A landscape with many valleys, sampled at points; each row gives a point and its height.
A ball rolls from a point to the lowest of its 2 nearest points, and stops where none of them is lower. Distance is the straight distance between rows; heights are no part of it.
z_173 h=38.7: [176  88  47  92  66 168  67 139 105 122 117  75 132 172  74 140 151 133
  94  90 110 172 157 137 176  94 139 125  63 110 112 115 110 119  77 151]
z_8 h=39.9: [107 134 143 121 195 140  86 121 109 115 128 112 113 141  95 162 138 123
 116 109 185 116 123 106 133 114 117  89 142 158 182 119 157  59 157  92]
z_301 h=62.5: [188 159 146 147 110  95 131 142 153 145 135 182 164  83 135  89 154 117
 167  57 134 166 159 146 134 191 170 127 146 128 152 194 117 124 113 179]
z_320 h=50.5: [164 115 151 143 156 141 103 174  89 158 134  62 134 146  90 153 186  90
 193  92  95 113 118 108 109 190 119 107 162 132 178  64  75 138 164 108]
z_662 h=19.1: [134 110 122 154 160 116  61 177  99 132  76 137 122 165  94 158 135 103
 152  98 132 111 137 139 127  76 134 122 150 119 168 130 115 160 150 112]
z_143 h=46.1: [ 28 170 198 157 151 147  94 131 128 166 121  70 123 124 147 128 115 119
 147 126 152  88 161  80 121 171 143 149 130 101 126 130 126 126 145 159]
z_553 h=24.3: [111 169  93 153 149 126 100  93 121 130 124  97  99 154 166 171 174 103
 171 175 174 123 187 111  88 155  71 108 117 145 186 129 137 144 163  69]
z_48 h=32.3: [ 94 143 160 180  91  93 152 108 157 120  92 167 154 112 191 110 149 136
 134 159 119 130 140 104 144 143 117 177 106 134  99 139 134 179 139 145]
z_75 h=16.8: [ 86 113 123  76  98 167 134 132 122 187 143 119 112  70 157 150 111 157
 119 162 174 138 144 139 123 172 118 121 114 111  33 170 132 185  83 150]
z_571 h=36.6: [108  86 132  97 129 120 180  74 132 130 189 151 112 110 132 145 130 153
 109 150 129 131 122 121 154  51 124 115 127 130  63 124 161 112 134  27]
z_284 h=61.6: [178 173 135 174 124  92 124 159 171 176 137 150 144  94 153  98 171 102
 201  84 147 108 138 143 116 177 138 112 137 132 183 171  91 117 150 164]
z_153 h=23.9: [139 132  45 132  96 146  72 188 125 130 121 137 112 199  83 138 156 108
 107  86  91 148 127 163 145 127 141 101 129  74 166 157 126 163 163 151]
z_255 h=36.7: [153 103  95 113  77 150  86 151 133  82 112  95 160 165  84 110 127 131
  82 115 116 180 171 122 153  96 128 165  76  88 109 106 144 129  97 150]
z_10 h=2.5: [221 108 164 132  79 179 142 131 137 127  89 167 164 122 105 100 130 151
  64 146  95 167 137 126 132  79  99 143  82 118  83 109 173 143  69 141]
z_666 h=35.9: [152 119 117 105 190 141  95 174 128 144 109  97 120 121  67 164 100 130
 154  97 137  88  99 149 126 112 130  69 114 150 150 139 102  79 168 157]
z_510 h=35.1: [180 126  60 120  82 118 101 118 151 100 142 114 135 123 112 137 166 134
 101  47 124 142 152 187 110  95 172 121  63  82 162 144 136 116 134 109]
z_436 h=24.5: [130 124 166 137 161 113 178  86  94 165 122 126 114 122 174 118  97 201
 137 187 154 130 116 142 117 120 128 148 142 151 156 149 169 125 163 108]
z_741 h=29.3: [135 109 108 145 127  80 158  89 115 157 114 122 162 130 185 177 182 121
 164  92 146 127 173 138 196 114 101  65  98 104 120 177 122 165 150  61]
z_280 h=29.2: [114 125 139 117 152 109  72 124 107  85  95 127 149 123 103 134 126  92
 101  90 134 132 124 111 136 126 154 150 124 146 111  90 106  99  83 144]
z_3 h=34.9: [ 85 163 171 123 137 202 132 132 127 160 120 143  94 122 117 120 115 144
 102 152  91  97  48 133 117 102 130 156 108 139  65  88 129 136 119 144]
z_15 h=31.3: [ 99 159 135 139 161 158 145 116 135 133 133 140  81 150 109 111  91 135
  98 177  97  96  49 115  97  78 127 151 111 140 106  72 126 135 165 125]
z_135 h=26.5: [150 117  95 123 116 124  44 133  93  82  85 104 129 165  78 138 133  87
  96  86 135 150 136 102 148 108 148 139 107 125 133 103  90 152  69 163]
z_498 h=45.6: [ 72 120  85  83 131 132 117 112  91 157 121  73 100 110 158 167  94 119
 154 175 122 120 149 154  93 151 142 144 116 129  71 128  96 150 102 145]
z_636 h=30.0: [ 88  79 131 143  85 124 142 153 192 127 111 171 128  73 152 140 119 118
 170 111 127 118 134 123 140 103  93 166 110 127  64 138 141 161 132 121]
z_825 h=38.1: [ 95 121 149 111 155 214 122 165 125 121  76 126 118 148  96 150 109 142
 110 169  91  95  56  93 122  86 120 132 129 151  62 106 140 100 123 163]
z_833 h=25.2: [ 81 116  93 173 132  90 117 137  86 154  89 107 127 179 186 184 151  98
 142 144 134 134 174 119 152 114 124 132 152 125 148 158  89 192 153  92]
z_472 h=21.2: [127 148 110 132 139 139 121  79  88  99 129 103  92 169 150 175 161 129
 127 166 157 124 152 118 124 156  90  88 144 160 200 137 138 127 162  95]
z_466 h=21.0: [179  54 118 140  62 126 145 205 162 106  98 149 154 106 116 100  99 135
 125 103 107 170 166 138  95  99 119 162 149 108 118 136 144 144  85 184]
z_929 h=25.0: [126 150 150 137 160 132 227  90 120 157 181 150 144 124 176  91 116 158
  82 174 141 152  82 144 167 110 111 127 119 147  63 126 130 122 145 105]
z_852 h=36.4: [156 117 120 131 132 151 167 156 174  97 191 200 118 131  91  79 107 134
  72 154 135 133  85 121 128  74 142 128 133 158  81  76 125 116 133  98]
z_146 h=28.0: [102 129 135 134 160 128 139  96  92 156  99  86  98 150 138 161  76 179
 143 201 130 111 137 118  92 113 111 132 113 154 150 136 153 138 186 130]
z_268 h=13.5: [139 146  63 156 130 111 114 167 119 142 119 112 107 173 161 173 141  91
 145 128 123 104 123 149 151 138 113  74 132 114 163 170  59 180 178 153]
z_528 h=32.9: [130 178 203 172 172 107 116  97 113 129 102 158 175 122 149  81 151 128
 107 119 137 127 131 106 133 149 144 154 136 125 142 118 153  93 101 143]
z_109 h=60.6: [136 189 119 143 133  86 137 116 182 177 161 134 124  60 185 120 151  84
 191  83 152 107 132 143 110 163 155 143 107 141 131 175  82 111 128 136]
z_196 h=17.1: [172  88 140 119  99 115 148 184 147  83  99 135 151 125 106  92  84 159
  99 137 134 163 144 128  70  81 126 180 144 101 144 111 161 124  91 156]
z_369 h=27.7: [151  83 141 126  94 139 119 147 202 131 116 211 149  53 116 145 120  98
 155  76 120 136 147 126 134  87 105 144 100 126  59 132 157 141 113 107]
z_518 h=59.1: [ 97 176 137 147 166 110 139  98 134 216 148 104 136 102 167 109  97 145
 165 189 166 125 178 111 101 203 113 125 116 135 148 135 138 113 145 145]
z_426 h=31.2: [134 141  76 117  97 145  83 119  90  78 127 112 110 186  95 150 185 121
  97  89 128 141 130 121 130 169 146  88 126 130 208 110 139 125 125 126]
z_252 h=16.7: [121 112  82 159  84 106 126 134 109 113 111 106 124 162 144 125 125 154
 125 142 140 147 158 160 138 138 134 110 141 101 183 184 132 148 189 143]
z_22 h=9.3: [185 114 159 123 106 173 142 122 126 131  97 192 142 103 111 116 129 159
  91 148  85 125  96 152 136 110 115 126 124 151  88 131 164 119  82 131]
z_208 h=24.8: [221  83 131 140  89 129  94 151 156 148  96 197 155  81 106 130 127 118
 147  80 129 164 181 137 149  80 108 144 109 127  96 154 149 164  90 123]
z_718 h=33.4: [117 111  92 123 171 122 120 144 117 117 109  65 104 140 115 176  86 105
 147 113 125  76 103 134 131 103 131  84 117 132 139 157  80 101 192 166]
z_223 h=22.5: [110  91  62 106  88 121 145 130 144  43 122 109  85 163 102 117 105 105
  96 138  98 124  94 117  86  86 118 138 137  86 129 136 144 121 147 161]
z_74 h=16.6: [156 133 113 104  90 165 141  79 116 115 129 172  90 123 121 126 131 154
  93 171  78 108  65 158 123 123 130 118 122 162 124 125 137 125 101 105]
z_978 h=22.0: [134 144 117 114 123 131 118  89 123 115 128 160  86 124 122 136 110 155
 128 172 129 111  98 153 113 126 122 121 138 156 165 135 148 128 146  99]
z_753 h=40.1: [136 116 106 136  61  99 202 116 174 103 131 145 153 100 170  97  93 148
  97 152 132 165 134 132 137 149 124 151 123 124 112 162 140 141 144 144]
z_638 h=29.0: [101 169 141 167 110  95 152  71 123  99  97 123 125 135 180 117 130 121
  99 179 101 120 113 116 105 121 131 171 104 133 124 114 127 163 130 110]
z_207 h=33.5: [102 172 169 163 135 114 177 123 177 155 138 165 140  95 184  89 106 148
 118 166 150 135 102 114 133 137 113 180 111 148  94 125 147 143 151 140]
z_50 h=32.2: [120 101 117 128 102 148 145 162 197 127 137 184 101  74 124 120  74 121
 146 152 122 118  98 142 108  96 103 166 140 150  85 125 155 134 130 121]
z_702 h=27.5: [ 98 129  39 125  65 105 133  89 159  56 134 102 100 147 135 125 122 110
  95 141 107 143 138 138 111 117 131 139  98  84 130 154 134 144 165 135]
z_83 h=24.0: [102 183 144 162 112 128 141  99 128  71  89 138 135 149 144  97 134 110
  63 134  85 121  77 111 116 134 145 156 109 120 131  94 115 145 129 171]
z_708 h=15.4: [187 111 158 128 176 118  55 172  83 162  89 124 131 159  91 141 151 135
 178 111 158 139 166 146 124  92 119 124 149 127 181 128 120 155 117  96]
z_846 h=24.4: [149  50 108 141  71 100 180 175 150 103  98 131 137  96 143 107  96 144
 145  98 124 143 135 155 105  97 134 156 156 112 135 160 124 132 128 149]
z_969 h=37.9: [193 115  66  91  89 146  89 108 132 133 151 105 156 136  95 124 148 132
 109  67 122 186 182 170 164 124 150 139  51 102 131 126 149 102  99 127]
z_107 h=28.3: [122 160  93 166 102 142 102 127 104  97 126 119 128 190 122 134 189  83
 119 114 119 123 132  98 150 205 124  85 155 128 210 114  99 142 138 134]
z_848 h=58.3: [119 180 123 134 171 129 137  77 129 176 185 121 106 124 145 111  94 143
 119 196 153 122 130 119 125 185 113  97 129 162 159 116 118  94 160 125]
z_246 h=43.0: [152  79  98  74  79 139 145  98 137  76 153 146 145 127  72 137 124 133
  25 117 116 159 105  99 140  83 139  90 103 118  85  82 138  78 107 102]
z_719 h=37.8: [ 92 188 184 166 171 106 114 115 164 160 153 154 125 102 136  71 113 132
 127 145 146 111 113  95  86 116 163 179 132 130 139  88 152 104 142 100]
z_592 h=44.1: [ 99 111 139 124 106 122 216 178 199 114 138 169 114 128 172 111  71 139
 128 174 112 111  95 109  87  99  75 161 142 139 100 102 117 143  98 167]
z_628 h=38.6: [135 143 112 126 122 116 125 111 166  97 177 188 112 106 105  84 101 121
  85 140 126 134  95 128 119 117 162 146 131 145 123  96 126 118 131 104]
z_176 h=25.4: [137 170  82 156 144 117 116 134 142 182 138 100 125 123 174 142 188  96
 210 157 188 128 180 132  84 187  69 103  99 127 157 133 117 144 160  88]
z_19 h=22.7: [ 85 105  83 154 138 130 113 178 107 173 104  92 105 161 176 205 153 105
 160 109 137  98 142 145 157  87 115 122 116 115 105 163  83 201 154  97]
z_60 h=43.4: [ 69 157 172 152 175 135  93 137 133 142 130 120 147 115 142 130 152 102
 148  89 189 107 148 122 153 142 118 118 129 113 129 141 160  86 133  99]
z_725 h=17.2: [115  95  86 113 118  95 159 120 152  80 156 110  70 145  99 109  56 142
 102 167 120 128 100 114  66  76 129 142 160 111 146 125 121 120 180 156]
z_451 h=19.0: [202 115 158 124 136 117  57 145 105 141  96 134 140 134 101 134 143 113
 157  99 150 147 174 139 166  87 116 148 121 129 123 137  94 163  64 121]
z_734 h=36.1: [228 134 134 150 156 107 107 159  92 147 139  89 155 141 111 103 193 116
 157  74 148 141 144 141 109 172 126  79 147 108 212 109  86 105 131 139]
z_567 h=41.8: [117 158 123 132 199 116  83 119 132 122 148 124 135 107 118 140 159  79
 116  60 193 114 119 130 145 111 116  89 105 132 146 122 132  57 124  85]
z_152 h=16.1: [166 134 159 102 165 134 110 159 114 156 151  89 124  99 132 142 198 120
 210  63 141 102 112 174 111 149 130 109 126 105 145 122 117 136 104  91]
z_76 h=34.2: [123 137 108 107 138 144  77 114 138 112 146 181  91 116  79 127 114 109
  94 132 115 113  72 116 119  99 147 146 112 162  93  62 127 115  81 107]
z_262 h=34.8: [141  59 134  98 114 116 189 129 161 104 149 169 147 103 121 140 111 148
  99 126 142 138 114 125 136  50 102 114 140 128  87 133 178  95 132  56]
z_281 h=12.5: [143 100 157  88 151 145 141 160  96 182 139 106 132  93 134 143 169 154
 218  65 137 106 125 184 141 137 135 111 148 105 105 180 132 142  80 119]
z_533 h=18.9: [165 146  49 160 104 119  90 185 139 125 129 138 116 172 132 159 167 106
 103  83 102  96 111 165 150 116 137  81 112  85 161 167  81 184 159 143]
z_624 h=19.2: [ 79 115 144 113  99 156 115 141 121 186 119 121 112 100 170 150 152 155
 169 136 163 130 168 133 149 178 112 131 107 105  73 172 129 216 102 139]
z_503 h=22.9: [130 182 121 139 107 108 104  89 158 104 144 160 136 111 139 117 187  80
 155 115 133 118 128 128 147 203 112  98 125 141 162 134 109 118 116 107]
z_141 h=21.5: [132 110 170 109 119 165 164 120  98 157 110 154 142 121 162 136 136 176
 158 167  98 112 110 159 183 168 118 120 146 159  77 170 138 135 103 155]
z_505 h=40.4: [111  83 166 126 126 173 153 201 148  90  74 139 136 148 124 137 121 131
 111 165  81 106  94 101 102  64  83 133 142 144  69 100 145 112  90 179]
z_961 h=17.6: [117 162 179 158  93 110 189 133 175  81  94 167 161 135 154  92 132 128
  79 129  96 142  95 123  93  98 108 165 105 110 115  92 127 155 117 153]
z_35 h=15.2: [120 148 188 123 178 180 105 152  72 143  82 122 154 176 104 153 146 149
 132 137 112 103 106 103 159 164 145 110 152 165 142  99 127 118 114 165]
z_785 h=7.5: [112  96 166 138 160 130 110 164  98 118  59 114 129 164  90 135  82 140
 152 149  79  96 120 100 113 104 148 142 158 129 126 115 129 136 152 183]
z_630 h=34.5: [149 143 116 126  73 132 104 114 147  95 115 127 183 157 106  98 157 141
  80 110  90 174 175 124 141 128 163 171  66  81 126  87 173 134 109 131]
z_218 h=30.2: [139 147 158 145 194  96 142  75 102 135 194 146 118 128 119  82 134 158
  74 124 169 143 127 107 124 108 151 118 173 139 165 113 156  59 136 100]
z_521 h=36.5: [147  98 157 112 106  79 240 127 179 115 147 184 175  75 155 107  89 135
 142  74 117 177 140  76 131 119 128 154 153 110  79 142 148 123 103 107]
z_668 h=11.4: [119 137 104 175  74 128 141 110 116  87  92 129 136 165 161 114 134 152
  84 174 119 134 137 135 147 139 125 129 118 110 148 159 158 173 168 132]
z_593 h=19.6: [135 166 149 119 141 113 127 109 126 138 159 128 136 106 147 117 210  98
 206 103 134 117 132 145 142 180  98 110 134 119 146 135 142 135 105  75]
z_80 h=47.7: [ 91 157 139 100 165 100 152  86 111 197 212  81 105  78 161 110 139 134
 174 109 173 133 149 136 117 141 153 133 145  98 123 166 132 121 101  74]
z_429 h=25.1: [205 106 121 138  72 158  53 161 130 128  94 180 124 133  82 107 128 131
 111 143  94 157 165 134 142 110 117 153 122 126 115 137 122 183  67 175]
z_683 h=26.7: [111 133 150 169 133 102 110 102  90  71  85 113 137 167 139 126 152 133
  81 120 138 124 152 108 116 103 152 141 147 117 183 130 160 121 144  99]
z_52 h=23.0: [155 138  85 138 138 119  50 151 115  92  91 134 126 159  92 155 164  77
 113  69 132 120 134 132 135 100 140 102 110 119 166 120  97 152 116 116]
z_123 h=18.4: [121 137 164 111 131 165 115 123  92 121  99 153 129 136 121 139 141 143
 128 149  87 103  90 138 156 169 144 125 138 167 109 113 115 119  97 167]
z_307 h=11.9: [100 122 171 135 177 156  95 178  91 161  83 122 131 192  82 166 114 127
 163 133  85  96 137 100 149 143 142 113 170 144 158 122 116 154 152 159]
z_195 h=22.8: [121  85 125 149 127 122  94 144  84  84  75 136 123 173 110 167 143 138
 117 120 130 125 147 130 127  58 133 134 156 123 163 144 153 148 148  92]
z_260 h=51.6: [135 115 131 112 160 136 112 130 100 132 125  57  95 163  62 169 143 109
 207 108  73  85 120  96  87 175 107 104 136 155 198  92 103 151 165 111]
z_84 h=46.8: [ 81 107 118  92 135 111 149 101 115 171 172  85 101  83 165 136  99 135
 154 143 159 127 136 160 120 120 149 154 134 123  79 150 111 132 114  97]
z_115 h=31.5: [165 109  80 101 101 154  81 131 146  98 118 170  96 110  62 112  94 100
  79 144  92 130  80 104 105  91 124 137 121 149  87  86 129 118  70 158]
z_611 h=17.3: [116 153 100 154 127 134 136  78  79  93  98 108 107 183 165 164 132 146
  81 197 140 133 146 123 126 124 109 114 121 151 166 148 149 152 175 128]
z_859 h=42.8: [100 101  94 137  98 100 140 123 106 111  95 112 145 129 172 156 113 109
 131 167 108 132 152 148 164 161 123 127 133 140  79 159  66 159 130 181]
z_73 h=59.7: [ 99 178 145 126 138 111 139 116 153 216 165  92 123  71 173 114 137 119
 206 120 175 124 169 125 101 204 132 133 120 118 130 162 102 126 125 150]
z_958 h=28.2: [201 119 103 126  89 185  70 153 128 108  81 152 105 137  68 102 110 129
  88 169  85 141 108 104 118  91 102 144 109 139 101 112 152 141  68 193]
z_461 h=14.8: [174 117 146  99  74 130 188 120 173  95 162 169 188  98 116  93 103 136
  70  97  98 181 140 124 136 150 154 143 125  96  80 118 148 106  95 156]
z_707 h=31.0: [110 175 145 171 132 114 167 102 156 116 136 139 144 123 169  87 104 134
  73 183 157 136 107 120 139 142 106 128 123 135 132 132 139 107 169 136]
z_7 h=27.3: [125 118 106 160 124  89 127 130 109 159 109 121 127 158 181 169 188 115
 171 123 158 131 163 146 156 128  98  98 136 127 173 173 110 178 156  60]
z_89 h=27.9: [100 162 159 126 161 136 157  99 137 133 170 155 138 110 148 101 120 125
  84 154 138 125  85 127 180 148 135 123 130 153  87 111 126  87 126 129]
z_97 h=31.7: [134 111  49 113  65 122 118 123 177  65 144 130 123 110  97 138 127 111
  76  79 117 140 123 161 120  86 134 113  80  85 128 143 138 113 155 109]
z_534 h=21.3: [103 151 158  99 120 170 119 133 103 165 141  88 115 139 159 152 182 137
 177 158 154 121 149 134 135 206  95 110 131 107 121 141 144 202 108  94]
z_110 h=9.1: [126  83 179 108 149 146 117 170 104 170 111 143 149  90 125 136 129 151
 185  89 137 124 134 161 155 125 139 141 151 131  84 162 145 119 100 150]
z_970 h=38.0: [ 99 111 148 114 184 143 103 163 134 135 111 114 131 122  75 150  80 142
 132 129 165 110 106 131 132  94 117 101 129 146 140 137 153  74 190 121]
z_253 h=30.8: [105 115 106 120 165 111 122 111 114 148 120  67  93 127 121 169  72 142
 168 149 142 106 145 144 106 114 114 103 119 145 161 161 111 114 198 141]
z_585 h=19.3: [ 77 105 164  90 111 176 153 129 126 164 144 118 126  89 164 140 110 159
 139 160 126 119 117 142 164 169 120 141 130 135  33 164 127 135 102 171]
z_723 h=27.4: [ 98 147 170 133 198 118 158  77  97 170 183 107  98 127 153 120 119 182
 120 163 177 123 131 118 125 108 128 121 159 139 146 133 168  84 165  83]
z_180 h=20.2: [104 117 100 121 148 155 116 183  85 196 124  65  99 184 148 212 155 107
 190 139 126 102 144 137 123 129 105 108 141 119 146 144  84 210 162 101]
z_817 h=33.9: [169 124 107  95 103 119 113  88  83  93 136 112 136 148 104 122 190 155
 102  82 119 162 145 160 141 167 147  95 128 113 186 139 151 105  97 105]
z_9 h=17.4: [107 140  97 153 162 118 113 154 106 171 111  78 112 180 138 173 117  89
 185 147 117 102 163 117 131 155 108  94 139 128 170 150  79 175 186 146]
z_808 h=52.6: [ 97 129 108  75 147 178 131 118 111 148 141  10  77 165  61 188 130 110
 188 125  94  80 130  79  82 176 108 100 108 140 156 115 110 182 151 115]
z_114 h=38.2: [152 102 138 123  45 105 241 137 216 108 136 183 163  95 173 103  89 152
 116  97 115 170 141  89 112 152 126 160 129 115 108 143 136 145 110 143]
z_174 h=28.1: [132 111  64 128  90 150  71 151  95 123 118 120 141 210  92 140 171 144
  99  98  78 171 165 156 157 119 160 135 109  89 159 118 151 142 125 122]
z_475 h=56.6: [123 151 136  98 158 130 108 116 121 149 158 142 114 117  78 121  92 139
 120 131 125 111  73 109 137 185 148  97 136 179 146  75 107  84 117 158]
z_847 h=20.9: [134 116 145 147 126  94 138  95  85 135 106 113 118 143 161 126 130 171
 163 156 147 127 154 151 122 138 132 119 164 138 198 170 143 138 156 111]
z_87 h=26.6: [116 161 130 118 169 157  94 104 124 116 122 158  65 148  86 145 112 142
 113 159 123  96  76 111  96  93 122 131 121 157 163  92 168 127 157  97]
z_609 h=31.8: [134 140 119 125 133 101  88 126 140 101 122 133 131  95 110 113 120  96
 122  91 138 128 118 146 122 141 163 124 132 133 149 129  99  99 122 156]
z_761 h=22.1: [120 126 151 103 125 171 210 108 131 180 177 157 134  92 170 115 103 166
 113 169 108 137  92 141 164 138 119 145 129 147  20 145 142 133 108 123]
z_937 h=19.5: [156 125 123 111  79 138 199 135 155 111 170 136 160 130 134  73  97 179
  66 119  91 179 122 155 101 142 172 181 130  95 128 115 166  97 117 147]
z_43 h=40.9: [151 131  78  94  95 143 113 111 147  93 166 161 124 123  72  98 113 141
  39 117 133 163  94 132 141 130 153 115 105 135 117  97 144  98 111 132]
z_192 h=48.5: [ 74 136 126 137 167 131 108 127  80 127 118  42 108 152 157 185 145  78
 168  89 137  79 141 123 128 130 156 121 132 129 162 128  68 123 137 123]
z_759 h=53.7: [ 79 147 100  76 145 171 100 104 111 141 135  83  58 147  92 175 105 108
 172 155 100  81  94 102 105 158 126 117 114 148 131 102 111 151 129 132]
z_804 h=29.7: [125 132 187 161 130  77 147 107 120  81  95 131 179 132 149  91 145 140
  84 121 135 142 139 112 114 101 145 164 133 106 140 112 162 119 116 109]
z_501 h=21.8: [216 101 160 138  77 135  76 129 137 136 105 148 148 131  96 107 128 132
 127 119 139 172 189 116 187  83 103 162 114 107 112 154 124 179  72 129]
z_888 h=12.4: [126  93 179 133 148 101 127 172 125 105  81 121 153 116 109 107  73 152
 141 138 129 125 131 123  96  93 138 174 160 122 128 101 136 115 127 166]
z_526 h=57.4: [128 143 134 114 182 132 139  89 117 171 216 130  98 130  95 102 105 157
 124 149 153 115 100 109 141 166 152  76 154 178 158  87 111  63 153 119]
z_502 h=42.4: [115 121 140 117 123 145 180 177 171  84 116 159 115 146 124 107  90 123
  86 167  91 109  69 114  81  68  89 142 139 127  99  87 125 120 100 170]
z_724 h=64.7: [ 91 179 153 143 138 128 110  97 124 150 133 111 131 127 165 118 124 111
 171 163 111 106 148 111 139 232 124 119 139 149 143 120  79 111 134 194]
z_890 h=10.1: [186  89 128  96 115 127 154 131 138 109 153 161 149  93  98  93  83 140
  83 120 124 167 124 139 116 103 154 143 151 131  93 129 140  90  81 123]
z_853 h=49.6: [120 130 147 135 185 141  81 181  89 156 115  77 132 161 108 176 167  86
 173  69 117  94 132 122 132 155 143  96 148 129 169  95  63 132 133 141]
z_685 h=5.2: [138  93 161  95 151 127 158 135 132 146 146 159 147  77 125 118  99 140
 143 109 129 142 113 148 150 113 144 150 156 132  69 147 155  95  95 117]
z_730 h=23.1: [116 155 122 116 135 161 112 143 108 172 152  43 118 129 158 158 180  93
 186 148 173 125 168 131  90 203  85  99 114 105 134 118 115 177 146  90]
z_490 h=36.0: [191 124 124 133 140  98 120 120  75 116 143 100 163 156 128 122 220 118
 132  59 139 154 155 146 144 156 127  67 152 101 194 143 115 109 102  99]
z_964 h=44.8: [ 73 166 180 170 176 150  88 145 127 151 107 109 140 147 122 129 119 112
 163 128 144  85 157  92 140 167 116 115 137 132 169 122 139 103 166 145]
z_631 h=47.3: [ 39 160 143 137 154 118  90 106 116 123 121  69 114 125 151 142 122  73
 148 111 134  91 135 105 120 158 156 148 129 125 130 108  88 104 123 143]
z_183 h=31.1: [119  79 110 134  97  94 161  97 137 108 104 129 159 113 154 162 132 121
 127 118 152 132 153 137 186  94 102  90 105 116 101 172 143 136 166  79]
z_419 h=27.6: [149 100 113 160 107  74 143 150 136 129 100 116 138  91 153 111  99 135
 161  90 143 124 133 163 106 115 168 145 144 116 163 168  98 133 167 159]
z_291 h=21.4: [144 106 114  98 110 140 162 172 137  88 142  92 148 162 108  88  95 181
  76 139 111 174 129 147  79 106 146 176 125  96 143  97 164  80 110 176]
z_671 h=35.2: [119 195 198 160 182 104 159  93 137 172 160 166 154  90 166  72 143 142
 136 122 137 134 118 105 129 133 147 163 141 128 123 138 179 102 110 105]
z_517 h=38.4: [105  93 139 100 154 107 144  82 107 114 172 131  96 119 123 132 126 150
 104 141 137 121 109 135 121  70 158 144 159 144 108 105 129  93 125  62]
z_868 h=16.5: [110  77 136 110 135 101 156 156 146 106 132 121 112 111 107 115  63 139
 129 156 127 121 104 130  76  67 138 160 166 131 130 105 123  95 141 130]
z_96 h=31.4: [132 118  96 130  84 155 108 126 115  90 120 127 144 184 112 125 168 183
  83 123  89 156 159 161 142 116 149 145  93  97 151 123 202 119 146 117]
z_555 h=34.4: [138 115 113 135 127 164 171 168 182 136 180 183  89 117 103  93  65 152
 119 190 120 108  73 123  99  75 125 142 148 158  90  90 138 120 161 120]
z_82 h=64.1: [ 84 162 144 146 134  96 137  94 146 139 154 125 146  87 185 100 104 104
 135 160 142 137 138 118 147 190 140 147 134 145  99 141  88  97 135 178]
z_129 h=25.5: [103 163 145 148 129 130 107  97 106 101 124 135 151 153 149 137 193  79
 121 107 126 108 133 100 171 205 123  94 142 147 158 108 103 106 101 126]
z_120 h=34.7: [152 109 158 105 142  82 210 119 168 106 194 183 179 102 120  99 103 120
 113  96 125 161 138  80 135  81 147 127 150 104  69  97 146 114 104  76]
z_922 h=54.8: [ 76 167 144  98 129 180  79 136 142 136 139 124  89 115 112 156 140 110
 171 134 128  88 106 134 130 178 122 125 120 135 124 110 128 152 118 121]
z_573 h=44.2: [ 89  99  81 109 124 121 131 113  95 109  98  78  98 137 142 163  82  91
 161 165  92 100 121 133 126 133 135 133 140 142  85 138  70 132 128 187]
z_780 h=34.0: [168 148 155 130 160 100  96 130 115 142 122 121 152 110 110  99 137 114
 163  91 145 134 145 138 116 173 149 110 150 133 187 122 106  91 110 156]
z_939 h=10.4: [183 149 160 134 107 151 167 140 167 109 119 182 154 129 108  78 117 132
  50 129 104 166  96 135  85  67 106 160  98 117  99  76 138 141  85 134]
z_975 h=41.6: [126 100  89 130 112  90 174 113 133 137 111 135 154  88 188 131  93 135
 141 168 159 161 158 153 145 157 114 143 115 146  84 162 115 147 136 148]
z_681 h=32.8: [ 96 167 136 138 185  88 157  49 102 140 213 135 129 120 150  96 159 126
 116 116 145 132 135  96 154 125 136 111 152 126 129 128 143  71 102  65]
z_955 h=55.7: [113 160 137  82 156 163  75 137 127 138 147 131 104 119  77 146 145 111
 158 114 131 105  75 107 120 190 123 105 124 167 142  61 123 115 104 126]
z_98 h=32.7: [146 130 150 137 174  83 191 103 132 109 199 167 160 112 122  70 121 149
  77 118 154 163 122 100 144  86 149 130 157 122 114 122 168  87 131  80]
z_605 h=33.0: [125  57 114 109  83 131 167 141 170  86 109 150 155  97 126 156 109 115
 110 130 130 121 115 133 162  81  84  94 117 128  76 150 147 105 140  95]
z_344 h=63.3: [129 160 127 158  88  82 145 119 173 125 130 150 149  77 161  88 120 108
 141 113 136 148 145 134 132 186 162 146 138 133 136 179  98 113 142 189]

Where does a ball stop that starts at each point below?
z_262 -> z_268
z_969 -> z_785
z_490 -> z_685
z_502 -> z_10
z_43 -> z_708

Call two points neighbours if one is among the 2 nearest of the other. Go from one point of each pair to the other, from neighbour to neighbour, staying as low as possible. Name the highest point that can't be avoided.
z_10 and z_75 -> z_207
z_685 and z_196 -> z_291
z_668 and z_785 -> z_176
z_785 and z_75 -> z_141
